Each row is a point on a landscape with many peaks, with its height.
From any point a climber takes the steepest step (rise divided by distance) to one of its 6 nearest points. It stops when none of these is higher. Distance is the straight distance between rows; heights are no part of it.
K619: [108 130 152 135  89 193 133 157 125 144 146  93 104 172 107 122 130 156
 160  83 132 141 170 159 107 121 108 130 205]  (h 114)
K874: [105 127 115 136 151 120 123 131 114  99 101 123 108 132 114 141 146 113
 113 110 135  99 108 102 131 132 134 131 110]  (h 482)
K960: [ 90 125 116 137 115 124 108 135 105 114 121 111 116 155 110 142 135 113
 124 106 145 103 120 115 138 132 112 112 125]  (h 324)
K529: [118  96 153 119 167  84 101 111 169 175  72 117 166  83 116  86 128 135
  71 213 138 115  81 106 149 111 111  94 109]  (h 272)
K958: [105 135 147 117  80 199 152 140 108 152 169 109 107 174 128 142 122 156
 175  66 105 162 175 155  99 139 116 158 209]  (h 108)
K963: [140 119 153 161  92 165 113 147 152 166 118 100 163 118 129  70 125 163
 111 156 155 117 150 157 138 100 123 107 143]  (h 19)
K893: [ 84 142 139  93  75 101 150 166 110 125 192 103 137 153 134 112  84 126
 169 116 137 150  87 113 173 124 163  95 214]  (h 314)
K954: [133 123 114  50 167  58 148  84 131 158 147 161 120 123 140 157 132 110
  83 129 160 164  47  66 158 160 105 124 122]  (h 284)
K575: [114 104 132  90 198  80 131  97 129 142  62 130 102  95 107  83 154 105
  82 174 128 108  85  96 125 143 108 103  97]  (h 434)
K811: [206 139  90 108 188  51 136  87 139 116 156 170 115  84 152 175 129 125
 111 175 130 163 131 100 134 126 138 159  37]  (h 529)
K222: [133 113 138 168 111 144 115 143 135 143  84  97 140 110 111  70 143 143
 106 159 147 100 145 152 117 101 118 119 123]  (h 30)
K855: [125 145  97  94 154  80 133  94 109 117 135 151 126 127 146 170 124  94
  99 124 138 132  73  84 152 153 129 138  92]  (h 528)
K865: [124 150 108 143 117 124 131 130 101  93 132 143 130 148 130 172 130 118
 142  98 117 109 112 116 141 151 144 160 106]  (h 489)
K662: [107 116 114  72 202  76 136  91 117 136 104 144 109 113 116 149 158 117
  77 130 134 115  65  72 143 145 106 119  98]  (h 537)
K906: [114 143 129 140  77 189 141 143 120 123 171 131 125 163 142 158 117 125
 160  77 104 131 148 153 123 142 132 160 155]  (h 190)
K470: [ 83 122 100 110 139  86 129 116 116 121 140 122 136 136 111 140 126 107
 107 110 153 123  81  82 164 134 114 106 147]  (h 252)
K157: [ 94 112 166 141  84 158 135 164 139 144 154  87 129 154  97  77 128 163
 164 113 149 134 153 152 129 107 120 112 221]  (h 377)
K800: [131 115 184 156  70 166 121 156 165 188 187  90 183 117 147  67 123 202
 116 180 146 152 137 157 162  85 143 104 188]  (h 115)
K88: [145 159 112 131 176 110 148 110  92  75 127 152 111 125 132 171 145 110
 134 123  88  95 117 101 108 142 172 147  47]  (h 447)
K245: [145 134 152 168 160 161 146 142  99  92  71 150 112 132 124 114 155 138
 146 117 105  80 161 166  67 112 145 134  73]  (h 363)
K273: [159 149  62 114 127  81 118 109 122 110 159 152 136 115 135 176 109  91
 118 147 135 154 125 107 154 138 132 156  93]  (h 480)
K81: [130 111 158 166  96 140 116 154 172 162 126 100 171 113 123  75 116 159
 120 166 170 114 140 153 147  97 128  90 165]  (h 236)
K480: [ 97 129 149 151 100 177 121 152 129 137 128  87 125 150 103 110 128 148
 141 111 145 110 160 158 120 107 103  99 182]  (h 624)
K437: [204 149 107 166 121 107 116 127 159  82 154 171 143 108 145 169 104 100
 151 139 109 156 165 135 125 127 151 164  58]  (h 533)
K297: [ 92 105 116  84 175  70 129 110 137 139 108 132 136 126 110 132 138 120
  85 124 147 123  60  78 139 129 100  94 132]  (h 351)
K617: [ 70 115 146 125  90 133 134 166 124 130 149  92 138 139 107 106  96 136
 153 115 153 119 119 140 156 100 114  92 221]  (h 403)
K896: [143 145 129 153 120 169 145 124 107  78 121 142 119 140 141 162 140 121
 156 104  98  98 139 139 101 136 142 143  96]  (h 439)
K812: [126 111 129 148 137 117 106 117 135 147  71 100 144  98 120  68 147 135
  94 186 139  90 122 133 130 114 130 103 101]  (h 176)
K586: [120 145  85 105 121  77 117 112 126 133 162 141 137 126 133 163 101  88
 109 128 150 157  91  87 164 138 132 134 120]  (h 623)
K911: [127 116 163 150 111 218 129 141 124 141 104 117 123 142 119 107 152 169
 153  81 117 126 186 173  72 128 107 130 145]  (h 612)
K315: [122 151 123 149  95 184 129 129 106 112 154 143 126 153 149 187 127 130
 169  63  84 122 152 146 106 140 138 174 124]  (h 130)
K143: [140 121 150 150  85 205 121 151 142 147 113 105 129 131 118  87 144 160
 142 114 138 120 193 178  94 121 117 132 149]  (h 279)
K999: [115  78 139  68 231  61 134  69 152 164  81 147 110 100 101 103 161 109
  82 146 124 140  62  81 117 151  93  95 119]  (h 388)
K845: [172 152 108 146  52 144 131 151 144 117 177 142 127 166 155 139  72 115
 201 117 123 186 190 167 135 140 148 190 178]  (h 461)
K523: [ 94 133 138 124  71 148 140 159 118 132 170 110 119 170 130 142 106 136
 161  81 130 133 152 145 131 125 129 138 194]  (h 207)
K236: [131 124 131 142 161 118 112 123 127 127  57 123 124 110 124 102 151 133
 107 162 133  89 117 134 116 124 129 106  81]  (h 364)
K183: [165 164  81 141  84 140 118 126 121 112 163 149 137 144 154 173  95  99
 143 120 125 143 137 141 158 132 152 162 118]  (h 565)
K90: [106 141 107 103  62  95 144 161 110 109 199 111 141 155 153 139  85 100
 170 107 151 167 119 133 175 126 151 116 198]  (h 358)
K721: [117 126 166 110 108 232 126 150 128 161 143 108 107 147 103 106 158 175
 166  89 118 156 208 171  67 131  95 146 194]  (h 353)
K861: [182 150  90 113 145  78 122  99 132 105 145 161 116 117 157 174 123  96
 113 146 110 154 123 104 142 147 146 167  60]  (h 515)
K758: [124 116 167 139  84 201 114 151 157 159 129  93 133 131 116  74 128 176
 132 125 144 125 179 178 104 104 104 125 183]  (h 600)
K654: [130 111 182 155  66 166 114 167 162 181 145  96 172 116 127  57 130 177
 121 150 146 129 147 168 138  96 125 109 175]  (h 257)
K775: [131 125 119 116 211  84 145 101  98 104  67 132  90 110 112 132 158 106
 109 140  99  98 105 102 110 152 145 124  61]  (h 651)
K457: [192 146  94 132 171  73 145 101 120  86 149 171 116  86 167 179 134 116
 114 156  76 133 120 100 119 148 192 152  19]  (h 414)
K322: [135 132 129 146 208 109 150 113  92  80  65 137  93 107 122 119 160 111
 126 144  92  69 125 128  87 141 162 131  57]  (h 525)
K756: [ 93 104 166 151  96 132 123 170 161 140 149  84 155 133 107  87 108 164
 148 148 149 123 132 142 152  79 111  79 217]  (h 448)
K453: [147 121 149 154 118 199 116 141 135 137  93 115 127 134 125  87 149 160
 154 111 140 107 171 194  87 121 126 129 113]  (h 383)
K754: [188 147  90 156  84 112 113 131 143 106 169 146 139 142 154 161  90  96
 161 142 128 165 176 147 147 130 146 161 110]  (h 510)
K942: [174 126 100  90 197  63 150  84 123 129 135 166  97 107 156 172 152 112
  83 160 103 158  93  83 142 167 131 164  54]  (h 564)
K719: [130 125 121 146 186 111 137 111 102  97  45 123 107 107 112  85 161 115
 111 167 121  75 118 125 103 139 144 120  63]  (h 570)
K392: [103 128 131 160 120 166 118 140 103 112 112 104 118 150 120 146 144 132
 143  84 127  89 144 139 110 134 119 126 125]  (h 235)
K777: [118 135 127 171 133 164 136 140  96  82 106 152 113 148 128 154 148 133
 151  98  92  86 142 139  94 127 132 130  83]  (h 360)
K623: [218 148  98 115 197  65 138  84 134  98 134 176 113  81 146 180 129 115
 119 170  91 158 112  95 128 164 168 151  24]  (h 504)
K58: [172 146  80  94 158  68 120  88 127 134 147 162 128 111 149 169 132  99
  95 156 147 172 110  94 165 147 139 149  96]  (h 494)
K84: [115 131  92  58 146  55 132  97 119 149 158 163 149 124 126 147 107  99
 105 127 149 171  64  61 179 134 126 121 144]  (h 186)
K928: [103 108 132 147 134 107 116 133 137 135  79 107 133 117 105  98 134 132
 111 147 149  84 123 131 130 107 111 114 130]  (h 187)
K589: [126  94 131 105 185  88 108  92 160 171  44 111 133  73 135  74 142 127
  68 218 125 115  67 110 145 133 136  99  93]  (h 346)
K934: [112 108 144 138 131 100 106 117 157 156  91 107 153  93 112  80 120 148
  90 189 149 106 102 124 149 103 108  89 124]  (h 175)
K670: [105 127 142 152 112 162 131 145 118 118 104 108 121 154 111 124 133 137
 133 111 140  98 154 141 125 121 104 116 147]  (h 110)
K518: [118 132 156 118  93 238 140 137 125 134 175 144 107 154 147 158 126 151
 175  52  71 149 184 179  67 142 132 166 159]  (h 271)
K7: [192 149  91 147 115  97 104 120 153  97 159 165 135 120 143 164 104 106
 139 146 142 159 156 133 144 128 147 160  73]  (h 507)
K885: [172 129  88  84 175  60 126  74 128 128 141 157 124 110 156 173 132 101
  83 155 126 171  97  98 143 154 137 162  72]  (h 545)
K936: [128 136 120 144 178 114 128 120  96  82  83 143 104 122 127 151 141 108
 120 123 111  91 109 114 116 141 150 121  73]  (h 543)
K969: [120  75 153  69 219  77 145  79 161 177  54 131 119  86 111  74 148 107
  75 187 129 133  65  83 130 131 101  95 101]  (h 397)
K108: [110  85 125  96 205  78 123  98 143 141  66 135 103  99 114 108 145 116
  71 156 133 110  80  79 131 146 100 105 108]  (h 463)
K219: [132 122 168 109 115 250 117 145 135 173 140 126 116 125 108 103 165 180
 174  87 112 161 214 198  57 123 111 143 168]  (h 422)
K98: [124 118 174 129  71 194 132 159 142 175 145  86 121 147 115  76 138 183
 157 127 140 147 188 170 106 117 120 122 227]  (h 202)
K815: [200 152 123 179  82 147 108 131 157 108 176 169 135 127 163 158  94 110
 173 129  92 168 208 167 124 136 134 168 109]  (h 490)
K178: [ 93 108 132 151 117 118 118 148 139 133  99 104 137 131 104  91 134 132
 117 132 148  93 116 122 137 110 106  96 153]  (h 174)
K737: [101 111 158 151  98 132 117 161 154 139 134  89 153 131  97  80 117 148
 135 136 162 114 136 145 146  84 108  80 194]  (h 386)
K784: [ 81 141 119 112  69 120 148 167 106 122 179 105 137 162 130 119  88 129
 158  98 144 141 109 116 162 120 147 115 200]  (h 335)
K386: [146 115 168 128  67 217 119 149 142 182 135  87 145 119 122  63 135 199
 137 132 139 156 194 184  95 113 116 130 197]  (h 139)
K957: [110 127 146 145 104 192 135 151 122 121 127 106 123 157 124 130 134 145
 146  82 125 116 162 160 107 134  99 130 164]  (h 168)
K318: [230 157  97 155 157  87 129 107 144  82 155 179 126  82 151 170 119 110
 139 166  98 142 148 116 109 125 170 155  38]  (h 444)
K918: [126 136 151 160 132 198 150 140 108  97 101 150 104 131 129 138 150 140
 161  84  99 104 155 158  64 128 133 130 109]  (h 313)
K607: [118 133 115 129 170 107 129 104 102 113  91 131 116 125 118 149 155 104
 111 129 115  97  91  95 126 144 126 128  76]  (h 580)
K710: [153 151 119 155 116 132 128 124 111  94 153 164 126 133 159 185 119 103
 142 121 109 125 130 126 125 138 155 156  74]  (h 636)
K360: [ 67 120 114  93 115  86 124 148 124 130 155 121 147 132 115 139 115 104
 121 120 152 129  92  98 170 112 122  79 187]  (h 248)
K945: [158 167 125 174 122 151 136 120  97  73 136 167 129 129 171 180 120  98
 145 107  80 106 140 127 110 143 166 157  64]  (h 518)
K365: [117 157  98 137  81 134 127 142 105 115 157 125 133 162 134 159 101 104
 149  99 131 128 132 137 150 144 138 152 159]  (h 376)
K994: [ 96 139 104 118 113  99 127 139 105 121 152 129 142 149 120 153 107 108
 134 111 153 135  94 101 177 135 119 117 167]  (h 246)
K579: [104 112 151 144 128 109 107 138 157 152 117 112 171 110 118  77 119 147
 109 174 152 127 102 129 151  97 107  90 156]  (h 134)
K671: [137 158  89 128  68 119 120 151 132 126 186 116 142 156 155 153  75  92
 165 114 144 163 142 155 156 132 145 173 171]  (h 450)
K215: [127 121 109  92 193  87 140  93 107 117 106 152 113 117 136 152 154 107
  86 127 108 127  79  80 146 151 132 134  71]  (h 592)
K614: [129 115 163 148  83 179 120 169 163 156 127  82 147 130 122  82 134 177
 121 145 149 127 160 173 114 107 114 122 178]  (h 98)
K925: [ 94 107 117  98 175  75 116 107 143 146  83 131 128 115  97 113 139 111
  86 156 152 109  78  90 132 121  96  95 111]  (h 413)
K238: [106  98 132  60 210  59 155  69 131 158 114 154 105 110 131 156 141 105
  78 122 140 154  50  60 136 151 107 118 113]  (h 637)
K43: [161 157 142 128  60 193 134 138 130 138 196 157 120 161 173 164  90 126
 186  87  74 189 183 174 106 152 147 194 161]  (h 393)
K653: [138 129  91  67 175  71 136  88 122 140 132 146 111 129 146 162 135 103
  86 134 140 156  79  75 152 153 119 137  88]  (h 521)
K824: [ 70 131 126 103  94  96 134 159 108 125 171 110 151 140 126 128  99 106
 140 111 155 145  84 103 172 115 125  96 200]  (h 316)
K864: [128 123 154 138 116 230 141 138 116 140 123 133 109 150 122 140 141 149
 171  58  94 135 191 185  70 131 115 145 140]  (h 412)
K445: [140 148 115 145 134 137 127 122 102  88 125 152 129 136 141 174 133 107
 126 106  99  96 128 117 123 142 153 140  64]  (h 536)
K89: [ 77 109 143 120 134  93 107 143 150 140 128 115 147 125  95  98 107 131
 113 136 162 117  90 110 159 103  98  86 171]  (h 177)
K675: [108 117 177 151  82 155 124 174 168 163 161  86 152 127 110  59 118 180
 142 151 152 141 160 166 129  84 118 107 219]  (h 588)
K778: [117 131 122 154 154 142 139 132 100  89  84 128 115 134 123 121 144 139
 135 110 114  89 144 130  98 118 137 122  79]  (h 544)

Call two points neighbours if one is among the 6 nearest of the other. Go from one point of each pair to the other, from neighbour to neighbour, staying as high as possible. Name the lowest point that can't be avoided.
K586, K778 -> K855
K675, K586 -> K245
K710, K775 -> K445
K238, K775 -> K215

Where does a climber stop that starts at each point below?
K934 -> K238
K861 -> K775
K457 -> K775
